A landscape with many peaks, sampled at points; each row gives a point and its height.
A climber steps from a point to the highest of its 3 nearest points, and stops where none of them is higher. Distance is the straight distance between rows; heights are no part of it.
reg h=51: [ 12  -1  41 -18  20  34  13  19  25 -33 -25  24   0  26 -68   8 -32   9
 -13 -13  29 -16   0]
kevi h=52: [ 23 -16  18 -18  18  43  22  22  14 -26 -13  19 -11  27 -55   5 -24  15
 -21 -15  33 -17   0]
Lezaz h=380: [ -8  -4 -52  24 -15 -20 -11 -27 -36  18  17  -7  -2  -8  50  -3  21 -17
  -3  18 -10  -6  -9]
san h=311: [-16  -1 -37  16 -19 -27 -15 -15 -23  21  27  -7 -10  -7  47  -9  19  -8
   2  10 -25  16  -9]
kuzus h=714: [ -8  67  53 -18  42 -21 -12  35  54 -61 -75  37  50  24 -66  10   1 -16
  -1  30  39  -1 -15]
ruga h=705: [  0  11  65 -10  -3  10   5  15  25 -16 -30   9   8  12 -45 -11 -23   9
   3  -9  -1   1   2]
Novid h=362: [ 13 -20 -61   7   2 -10  -1 -11 -27  17   4 -10  12   5  34  -2  12 -14
 -14   3  15 -20   0]
Fem h=227: [ 33 -28 -68 -11  39  11  22  -3 -13   3  -4  -6  18   7   7   6   9 -10
 -31 -24  49 -34   1]
gigel h=626: [-40  19  39   0 -17 -21 -21   5  20  18  47 -24 -10 -33  40   5  28  12
  40   8 -67  51   4]
kiba h=581: [ 12  -4  49 -12 -14  15   4  11  21  -7 -11   8  -9   8 -30 -12 -23   9
  -3 -15  -2   9   2]
dava h=224: [ 38 -34 -38 -25  28  17  27  12  -7  -6   1  10  -3  13 -16   4  -8   1
 -26 -28  46 -21  -1]
litov h=130: [ 25 -14  14 -24  35  48  27  22   6 -44 -12  25 -13  33 -59  16 -32   8
 -22 -10  46 -17  12]
Pif h=618: [ -7  40  71  -8  18  -4  -3  11  37 -44 -63  21  35  16 -62   2 -17 -10
   2  14  13  -1  -5]
tokom h=568: [-15  23  78   3  -7 -12  -3   1  41  -6 -23  -6  11 -12 -20  -4  -9   8
  21  -3 -27  12  13]
fono h=735: [ -5  19  77  -4  -1   1  -4   8  36 -25 -39  10  15   4 -44  -9 -19   4
   6  -4  -5   8   4]
dak h=436: [ 20 -12  24 -23  10  28  20  16  12 -16  -6  15  -9  20 -44   0 -18  10
 -10 -14  23  -7   0]
pimu h=579: [  3   6  58 -10   8  25   3  14  24 -32 -34  16   9  20 -60   0 -25   6
  -8  -2  12  -6  -3]
Tusop h=307: [ 24 -21 -64   4   7  -3  12  -9 -21  19  -1 -10  12   1  23   3   9 -10
 -18 -11  30 -25  -4]
zusup h=139: [ 28 -30  -7 -29  30  41  27  17   2 -19  -3  18 -10  24 -38  11 -22   6
 -22 -19  38 -18   5]
rasul h=477: [-25   7 -59  34 -22 -23 -27 -43 -54  12  19 -12  -8 -22  62  10  33 -13
  24  42 -38   0  -2]
Musu h=369: [  5 -20 -54   8 -11 -16  -3 -17 -24  22  15  -9   5  -6  37  -3  14  -9
 -11   3  13  -7  -1]
Miv h=317: [ -7  -5 -76  35   5 -12  -6 -31 -56  23 -12 -17  20 -17  40   8  12 -21
  -4  24   5 -40   9]
Feg h=269: [ 26 -29 -41 -15  12   5  13   5  -8  10   5  -4  -2   8   2  -5   6  -6
 -22 -28  35 -17  -3]
vuzeg h=531: [  1  28  64  -8  23  18   3  20  30 -53 -55  32  20  31 -74   0 -18  -6
 -12   8  26  -8  -5]
ladog h=512: [-35  19 -47  33 -27 -27 -33 -32 -39  19  36  -8 -10 -22  62   8  36 -11
  25  37 -50  21 -11]
rina h=128: [ 19  -7  28 -25  38  45  24  21  13 -51 -26  30  -4  43 -79  22 -30   4
 -25   1  35 -18   5]
Raz h=452: [  0  -6 -10  -3 -16 -13   0   1   1  19  27  -4 -15  -7  26 -12   7   3
  -3 -16 -11  14  -4]
lipa h=360: [-19   9  28   2 -23 -17 -13   5  20  21  35 -16 -14 -26  28  -6  16  10
  19  -5 -40  38   1]
Doru h=624: [-19   8  44  -2 -27 -15  -9   5  20  14  29 -20 -16 -18  22  -9   4  12
  21  -6 -43  37   3]
Ruz h=566: [ -7   3  16   0 -17 -19  -6  -1  15  20  26  -8 -20 -13  27 -14   8   7
  13  -7 -27  31  -4]
fuge h=165: [ 20 -17  26 -23  16  35  17  19  12 -18 -12  21 -11  22 -46  -1 -30  11
 -14 -18  25 -13   8]
Duv h=663: [-14   6  39  -1 -23  -7  -2   5  25  12  18 -11 -18  -8  12  -7  -4  12
  15 -13 -33  30   4]
Besu h=243: [ 30 -28 -68  -8  27   5  17  -2 -20  10   0  -6  20  -1   9   7   3 -13
 -28 -16  41 -30  -1]
zel h=219: [-23  -2 -73  52   4  -6  -8 -43 -70  31 -13 -29  24 -26  36  22   2 -10
  23  40 -14 -47  23]
roput h=111: [ 13   9  51 -19  33  39  14  18  14 -52 -42  34   7  42 -81  11 -29   3
 -22   2  31 -20  -2]
Mupu h=410: [-16   9 -37  20 -20 -29 -23 -19 -21  19  36 -14 -11 -18  55  -4  27  -8
  11  18 -35  20 -11]
vuri h=308: [ -8  -3 -72  39  -3 -13  -9 -38 -57  25  -5 -20  19 -16  43   8  12 -15
   5  28   3 -41  13]
dag h=275: [ 26 -27 -36 -15   8  12  15  10   0   7   3   4  -5  13  -3   0  -3   1
 -21 -19  31 -18   0]
Fimi h=754: [-37  20   2   6 -22 -28 -24  -6   7  22  53 -22 -11 -30  57   5  41   5
  35  19 -55  50 -13]
Muf h=681: [-30  15  19   1 -18 -20 -17   2  11  21  44 -23 -14 -26  47   0  29   7
  26  10 -51  49  -8]
kes h=313: [  7 -16 -79  25  12  -9   5 -24 -42  20 -13 -17  27 -11  29   4  14 -19
 -15   6  24 -41   9]
Karos h=789: [ -7  46  59 -14  39   4  -6  26  40 -61 -68  42  37  30 -79   2 -12 -14
 -10  29  30  -5 -13]
tibez h=341: [ -9   3 -70  36 -10 -17 -10 -36 -50  19  -1 -13  10 -11  46   5  16 -12
   1  27  -4 -20   0]
ter h=175: [ 30 -34 -19 -19  13  34  20  14  -3  -9   5   9  -9  15 -20   5 -13   8
 -22 -29  37 -16   2]
piv h=630: [ -6  16  76  -5  -6  -2   1   4  34 -10 -33   1  10  -3 -39  -9 -16   4
  15  -7 -12   8  11]
redit h=640: [-28  15 -21  14 -23 -28 -31 -13 -16  20  49  -8 -13 -28  62  -3  36  -3
  20  24 -51  38 -15]
les h=696: [ -1   0  43  -5 -24  -9  -2   9  22   7   9  -6 -13  -8   0 -13 -10  11
  13 -18 -24  18   0]
gunot h=328: [ 24 -23 -20 -14   4   6  11   7  -4  11  13   2  -8  11   8  -5  -4   0
 -16 -24  24 -11  -4]
leka h=129: [ 38 -38 -27 -37  60  53  38  23   0 -37   1  22  -8  31 -51  27 -20  10
 -24 -21  57 -29  20]
befud h=606: [  3  -5  30  -8 -17   4   0   8  22  10   6   2 -16   0  -6 -17  -9   9
   4 -20 -17  15   3]
Lag h=412: [ 15 -17  -8 -11 -12   4  10   8  -2  12  14   2 -15   5   7 -11  -3   4
 -13 -18  11   7  -8]
gimed h=554: [-32  19  46  -3 -22 -19 -18  -2  26  17  41 -23  -9 -33  39   1  17  11
  32  -1 -59  49   4]
nusaf h=576: [-28  19 -31  21 -26 -30 -32 -23 -23  17  45 -13 -14 -25  61  -3  40  -6
  24  31 -49  37 -20]
Paka h=131: [ 29 -27  -7 -31  44  50  37  26   3 -40  -6  21 -10  31 -57  22 -21  14
 -29 -16  51 -22  14]
Nuge h=544: [ 13  -5  39 -13   4  25   9  17  14 -17 -16  14  -8  18 -48  -6 -24  11
 -12 -18  17  -4  -2]
fubar h=594: [ 10 -10  15  -6 -15   3   4  10  10  10   8   0 -15   3  -1 -14  -9   9
  -6 -17   2  15  -7]
vas h=635: [-11  36  77  -4  10  -4  -5  10  45 -31 -53  14  30   8 -53   0 -12  -4
  15  15   2  -1   6]
muk h=734: [-14  14  63   0 -18  -9  -3   4  30  12   0 -12  -5 -13  -4 -13  -3  13
  20 -12 -30  27   7]
Vuga h=621: [ -5  -3  19  -1 -20 -13  -3   6  12  16  22  -5 -17 -12  19 -14   0  12
   8 -11 -18  26  -5]
Buzek h=426: [-22   5 -65  34 -14 -27 -20 -34 -37  21  19 -12  -6 -15  53   3  26 -11
  11  30 -22   8  -6]
bam h=153: [-29   9 -68  56 -11 -11 -19 -47 -80  21  -4 -22  17 -28  47  20  10  -9
  39  54 -27 -38  16]
Vumog h=428: [ 10 -17 -30  -6 -12  -9   2  -2  -4  19  14   0 -12   1  29  -4   4  -1
 -13 -13   4   2  -4]
movog h=841: [-27  19  69   2 -25 -18 -11   4  34   6  12 -19  -8 -27  10  -2   4  17
  22  -6 -49  34  10]
zot h=123: [-26   1 -73  56  -7 -11 -16 -47 -68  20  -8 -22  13 -24  43  12   1 -14
  21  44 -21 -41  15]
mesaf h=677: [ -5  35  66  -6  28   9  -4  15  30 -45 -62  23  29  28 -72   5 -20  -7
  -3  16  19 -11  -5]
mep h=98: [-18   4 -11   5 -25 -23 -14 -11  -4  27  36 -13 -15 -18  45  -7  24   2
  14   4 -37  34  -9]
Rel h=378: [-26  11  10   0 -27 -22 -20   0   3  26  42 -13 -18 -26  46  -6  27  10
  20   5 -51  34  -5]
pur h=496: [ 10  -9  -1  -6 -22  -7   2   6   8  16  15   1 -20  -4  11 -13  -4   1
  -5 -22  -5  17  -3]
Zelib h=430: [ -1  -5 -14   5 -28 -17  -7   1  -1  23  29  -6 -12 -10  32 -12   9   2
   4  -5 -17  23  -7]
sofon h=259: [ 24 -22 -67  -4  19   1  10  -6 -24  15   1 -10  16  -1  20   9   7 -16
 -21 -14  34 -29   1]
Getor h=691: [-10  54  63 -11  26 -11  -9  25  48 -48 -70  28  44  20 -62   5  -7 -17
  -4  20  27  -2  -9]
rik h=274: [-12   3 -70  44 -15 -20 -17 -38 -50  19   1 -18   6 -14  48   5  14 -16
   9  31 -12 -23   0]
vateb h=664: [ -4   8  64  -2 -14  -2   3   7  32   4  -5  -4   0   0 -17 -13 -12  15
  16 -11 -19  15   9]
loluv h=199: [ 33 -33 -52 -35  45  31  29  13  -9  -6   6   2   6   7 -14  11   2  -1
 -29 -23  54 -28   6]
pul h=639: [  4  -8  28  -7 -15   6   6  12  15   1   3   7 -15   4 -13 -17 -15  10
  -6 -18   2   6  -2]
Tusib h=320: [  2  -4 -73  25  -8 -16  -7 -27 -47  24   0 -15  12  -6  42   4  13 -15
  -5  15  12 -29  -3]
Goz h=785: [ 19 -12  14 -18   4  23  19  20  14  -7   1  16 -19  14 -25  -8 -19   8
  -8 -27  22  -3   2]
duf h=690: [ 16 -14  21 -12  -9   9  13  13  13   1   7   5 -20   7 -14 -11 -16   9
  -3 -20  10   1  -4]

Two climbers start at each pair of points below. Name the first point that both come to, or write -.
Raz, Feg => fubar
leka, dava => dag
Ruz, san => -

Where does a climber stop that starts at each point below?
Zelib => muk
Vuga => muk
Nuge => fono
reg => fono
Paka => Goz
gunot => Goz
Vumog => Goz

Call two points neighbours if one is among the 3 nearest of the other. Go from one point of each pair to the other, from neighbour to neighbour, staying as high as possible. Name the lowest point that can't be avoided.
movog, fono => kiba
Karos, fono => vas
Goz, muk => befud
